Points, in no order, along strands that fork and pass close to each other.
In the rows, 128 means zero.
Two points are linked if the straight distance between their rows is under 101. Some points are linked to none.
j675: [129 103 155 155 140 168 114 134 134 113  52 144  99 146 108 168  95 122
 104 168 139 170  95 135]
j737: [109 119 188 138 153 101 184 100 191 106 138 122 150 159 139 111 130 125
 143 141 171 145 134 145]
j667: [135 123 176 155 142 124 173 125 156  98 120 110 124 140 116 175 110 122
 132 176 157 165 106 143]
j894: [ 97 153 163 103 190  97 149 140  98 106 190 139  90  95 138 170  81 104
 107 105 195 139  97 113]
j721: [ 88  43 157 179 150 161 147 125 136 103 116 129 123 130 113 170 134 132
  80 154 149 184  90 177]
j392: [ 90 139 159 119 156 126 165  77 188 118 117 138 136 158 144  85 142 115
 182 133 137 121 133 138]
j156: [160 108  98 145  99 167 123 157 143 116 174 102 167 167 119 123 179 166
 142 134  92 143 155 144]
j689: [169 175  94  87 149 151  98 200 103  93 181 101 115  93 122 180  78 142
  97 118 134 131 105 118]
j723: [161 187 163 131 139 147 157 142 154 120 108  97 123 132  99 186 106 107
 144 166 151 101 115 113]
j702: [ 92 104 136 164 165 115 142  70 150 124  65 147 112 137 158 143 162 104
 159 172 115 156 111 160]
j889: [151 151 141 146 135 141 171 128 134 143  94 102 146 133  93 198 143 114
 158 157 136 105 147 110]
j919: [145  91  61 171 114 140 109 145 111 153 142 121 171 135 118 146 204 123
 140 137  78 166 161 145]
j252: [114 170 133 140 137 104 132  65 154 136  57 150 120 129 152 122 135 117
 172 153 118  75 136 131]
j696: [114 118 148 153 152 138 167 105 154 116  94 107 127 143 137 153 147 115
 152 164 136 158 124 141]
j830: [101  64 143 179 148 190 127 108 139 113  71 140 109 139 120 167 132 124
 102 169 127 181  86 163]
j941: [158 188 129 100 141 142 115 169  91 115 164  90 104 102 100 177  95 115
 107 131 141 106 121  92]
j422: [180 151  98 137  91 164 132 182 125 145 185 103 166 137  83 146 136 145
 127 116  98 111 147 115]
j310: [142 149 135  97 126 115 130 165 134  93 167 121 125 129 105 145 102 132
  95 111 153 156 113 129]
j379: [135 154 147 127 113 128 167 153 100 161 174 115 157 101  82 147 117 117
 121 113 127  73 141  83]
j755: [120 154 165 126 141  93 169 141 103 136 196 110 142 113  99 147 115 107
 125 112 164  81 132  86]
j908: [124 160 164 154 147 113 197  95 133 159 110 123 144 125 104 178 130 102
 171 143 163  75 145 121]
j465: [135 100 153 117 131 158 129 121 160  83 135 125 101 201 149  97 119 193
  89 147 146 165 145 172]
j376: [123 160 165  92 127 134  95 118 142 124  71 148 106 130 125  94  96 125
 139 138 154 150  99 109]
j724: [ 97 130 108 103 104 119  80 116 121 145 108 143 141 122 130  62 141 115
 137  81 100 124 140 116]
j367: [107  98 139 120 147  66 149 122 105 135 147 146 134 111 117 134 143  97
 121  93 174 166 123 112]
j540: [138 120 105 102  91 119 104 177 145 111 180 131 167 137 136 102 133 161
  70  97 143 163 128 163]
j725: [143 101 114 173 136 146 130  85 122 122  50 113 109 137 158 192 166 129
 167 186  88 148 125 155]
j605: [116 138 110 132 100 182 197  99 119 164 149 129 168 153 101  79 131 138
 170 141  60  60 153 126]
j325: [129 132 163 130 175 117 155 137 131 107 119 123 108 116 105 188  88 104
 101 160 187 161  90 125]
j215: [ 80  99 144 148 157  51 175 100 117 160 128 133 153 120 117 154 153  89
 159 109 162 143 136 125]
j874: [124 142 142 111 117  91 140 157 134 106 211 118 164 108 131 101 116 145
  75  82 139  96 149 120]
j681: [150 136  90  68 100 159  69 194 120  99 151 121 118 113 142 100  82 162
  53  82 136 125  91 164]
j992: [137  98 100 154 128 169 162 105 158 145 182 116 147 169 124  94 174 174
 176 153  87  91 174 144]
j763: [112  94 135 117 123 131 111 118 163  97 156 141 137 183 155  85 148 186
 106 123 146 163 152 170]
j822: [141 137 129 102 106 110  88 142  80 157 139 152 131  93 128 143 123 122
 122 100 133 105 142  68]
j101: [144 151 154  84 102 126  72 140  80 143 130 133  61  67 156  93  87  96
  95 104 144  98 130  71]
j682: [148  66  68 169 105 135  99 160  94 133 119 136 151 123 120 165 195 118
 114 130  97 204 133 148]
j194: [ 79  85 114 151 171 110 129  65 136 118  91 147 127 148 142 104 170 101
 154 138 119 165 116 148]
j430: [110 117  84 139 116  64 102  99  98 168 111 155 149 121 141 145 142 133
 166 106  98  91 147 100]
j330: [162 193 158 123 142 121 118 153 111 115 120 107 105 105 110 193  92 114
 132 153 155 114  99  95]
j603: [166 145 100 151 107 118  88 105 127 129  69 128 120 138 158 176 130 148
 179 159  62 105 129 129]
j535: [104  75  94 166 166 140 119  86 139 103 114 121 112 149 138 101 186 121
 165 170  89 165 120 149]
j792: [162 160 110  87 113 166  84 201 114 107 155 112 109 103 113 136  71 143
  82  95 128 138  98 134]
j869: [ 99 128 143 162 152  96 199  90 155 156 120 120 141 135 121 149 147  93
 176 128 161 114 147 134]
j600: [118  96 133 134 151  68 142 126  87 132 129 139 110 102 114 183 127 105
 114 129 189 174 105 124]
j63: [126 133 104 168 132  63 154  88 120 166  88 154 153 131 136 171 138 133
 188 128  93  74 147 124]
j756: [122 171 180 111 158 121 143 124 142 109 117 138 101 118 111 137  73 112
 112 130 196 150  84 120]
j886: [134  80 100 151 118 160 118 137 145 103 148 116 148 155 128 111 185 154
 133 149 104 185 135 155]
j178: [110 120  92 114  96  77  68  95 110 165 102 168 143 110 159  98 141 124
 155  82  91 107 141  93]
j750: [155 132 105 179 119 118 141 101 123 147  60 110 115 140 144 194 162 128
 188 174  85  98 138 125]
j965: [126 121 136 117 167  84 122 146  75 124 166 151  85 100 125 176  99  97
 102 115 197 158  98  98]
j121: [136 113 136 133 129 117  67 123 115 139  39 180  81 131 139 146  90 150
 129 143 127 160  92 107]
j676: [115  82 114 125 135 121 129  98 169 113 179 118 144 170 152  55 190 193
 130 129 123 142 188 158]
j81: [133 135  97 146 121 100  78  82 133 133  63 146 117 154 169 133 150 137
 174 140  66 120 122 136]
j759: [117 120  98 101  99 144  67 154 129 126 121 138 154 142 115  79 138 129
 124 101 108 165 126 147]
j905: [139 159 176  93  89 139 130 159 138 120 139  98 100  91 129  60  85 106
 101  91 135  77 121 127]
j526: [ 89 162 118 123 152 123 149  68 163 146  99 128 131 145 137  89 149 104
 182 137 109  88 140 134]
j720: [158 125 106 135  96  91  89 130  82 172 119 141 144 101 132 166 133 138
 157 112  98  91 150  74]
j999: [128 145 169 109 105 123 159 170 122 145 171 107  90  71 138  52  68  92
  83  83 129  62 132 116]
j597: [107 156 171  93 142 103 150 159 106 129 200 128  83  70 163  66  77  84
  84  82 162  93 125  98]
j296: [159 153  86 116  71 166 107 172  98 172 151 114 169 110  85 118 142 124
 115 100  81  94 163 102]
j184: [125 142  90 119  80 157 125 151 101 178 122 115 156 115 103  72 134 126
 139 105  63  73 168 107]
j103: [192 137  95 148  86 180 137 166 135 140 199 103 167 167 104 155 164 184
 117 123  87 122 172 146]
j473: [114 157 153  89 168 114 141 149 104 111 213 135 104  84 148 120  77  90
  95  91 161 121 110  90]
j563: [122 141 184 105 140 139 156 123 180  74 126 130 100 188 150 124  87 172
  82 140 153 150 114 167]
j300: [121  68 134 174 153 188 128  89 117 122  58 124 105 123 139 176 167 125
 134 194  97 172 102 163]
j630: [128 120 128 131 129  87 114 113 109 140  74 142 126 116 125 163 134 124
 142 138 135 155 130 114]
j806: [138 119 117 132 119 124  80 152 108 128  81 155 112 125 123 151 114 127
 116 127 133 173 115 111]
j65: [121 157 156  97  86 152 133 139 150 151  91 108 112  95 130  54 103  95
 134 119 104  71 128 128]
j141: [123 149 141 112 154  82 185 138 133 111 213 101 150 117 139 160 107 159
  85  84 155 104 158 119]
j253: [141 176 157  84 105 134 101 138 105 140 103 120  84  84 128 115  98 111
 110 116 140  98 113  81]
j909: [139  61  63 143 150 132 114 186  92 111 155 135 146 105 110 189 131 107
  50 119 167 191  96 165]
j356: [135 105 136 111 124 145 132  95 170 103 156 118 112 178 164  39 189 210
 125 108 140 115 193 157]
j988: [132 130  85  71 100 145  59 176 102 118 150 149 116  96 133  81  86 110
  66  82 153 144  89 121]
j283: [144 159 137 148 119  86 126  78 136 151  71 154 127 109 162 174 121 136
 192 150 122  74 129 115]
j192: [107  52 123 157 135 139 126 137 137  99 124 137 135 143 121 135 158 131
 110 150 122 202 118 169]
j449: [148 118 100  89  69 128  88 178 126 134 177 129 173 115 150  54 138 134
  64  73 132 118 136 158]
j407: [126 151 157 116  97 183 205 115 132 170 121 117 143 126 117  74 102 130
 150 130  83  44 158 116]
j729: [ 90 148 171 109 139 113 138  94 170 122  81 150 131 133 133  68 110 118
 147 119 148 153 113 135]
j42: [122 161 142 115 104 162 145 119 142 154 102 108 141 124 100  91 121 113
 166 130 102  75 147 120]
j146: [145 137 112  83 103 136  76 155  68 133 167 142  94  74 156  88  93  90
  83  87 148 110 122 100]
j935: [137 110  96 117 117 151  69 146 124 116  90 151 131 141 112 110 129 129
 103 129 123 192 101 134]
j212: [118 127 106 137 157 146  99  90 151 113 108 130 113 172 142  72 168 127
 170 169  87 149 139 150]
j225: [119 161 196 111 161 114 162 124 177  77 139 125 108 137 132 126  61 149
  85 133 184 126 103 143]
j541: [117 145 157 126 170  89 179 148 119 109 193  97 122 103 120 168  95 127
 107 113 180 115 114 108]
j581: [105 101  86 140 146 127  72  93 115 115  54 158 104 162 155 119 144 137
 150 141  83 163 111 144]
j410: [146 108  54 165 106 156 123 152 122 149 192 127 201 152 116 119 199 155
 137 123  96 131 160 146]
j47: [116 118 104 136 143 158 139  86 165 120 150 108 131 177 141  81 165 144
 188 149 101 119 145 140]
j538: [118 125  89 157 142 166 187  94 131 161 156 121 168 176  98 123 158 142
 190 159  82  79 159 130]
j764: [146 131 161 150 129 133 106 121 124 130  39 155  93 121 131 193  97 140
 124 171 148 147  93 129]
j892: [121 121 123 123  91 112 128 154 145 130 182 117 168 127 124  98 143 139
 107 100 137 130 146 126]

A fork is a point with three links, a tip a point with one. Leave the first point through the second and follow the links. Name the first fork or tip that comes.
j908 / j889 => j253
j42 / j407 => j356
j667 / j696 => j894

A fork is a point with three links. Follow the links from the first point to the second and name the forks in between, in order.
j755 / j889 => j541, j894
j541 / j538 => j894
j184 / j178 => j156, j830, j806
j756 / j449 => j894, j541
j376 / j724 => j392, j430
j720 / j156 => j430, j806, j830
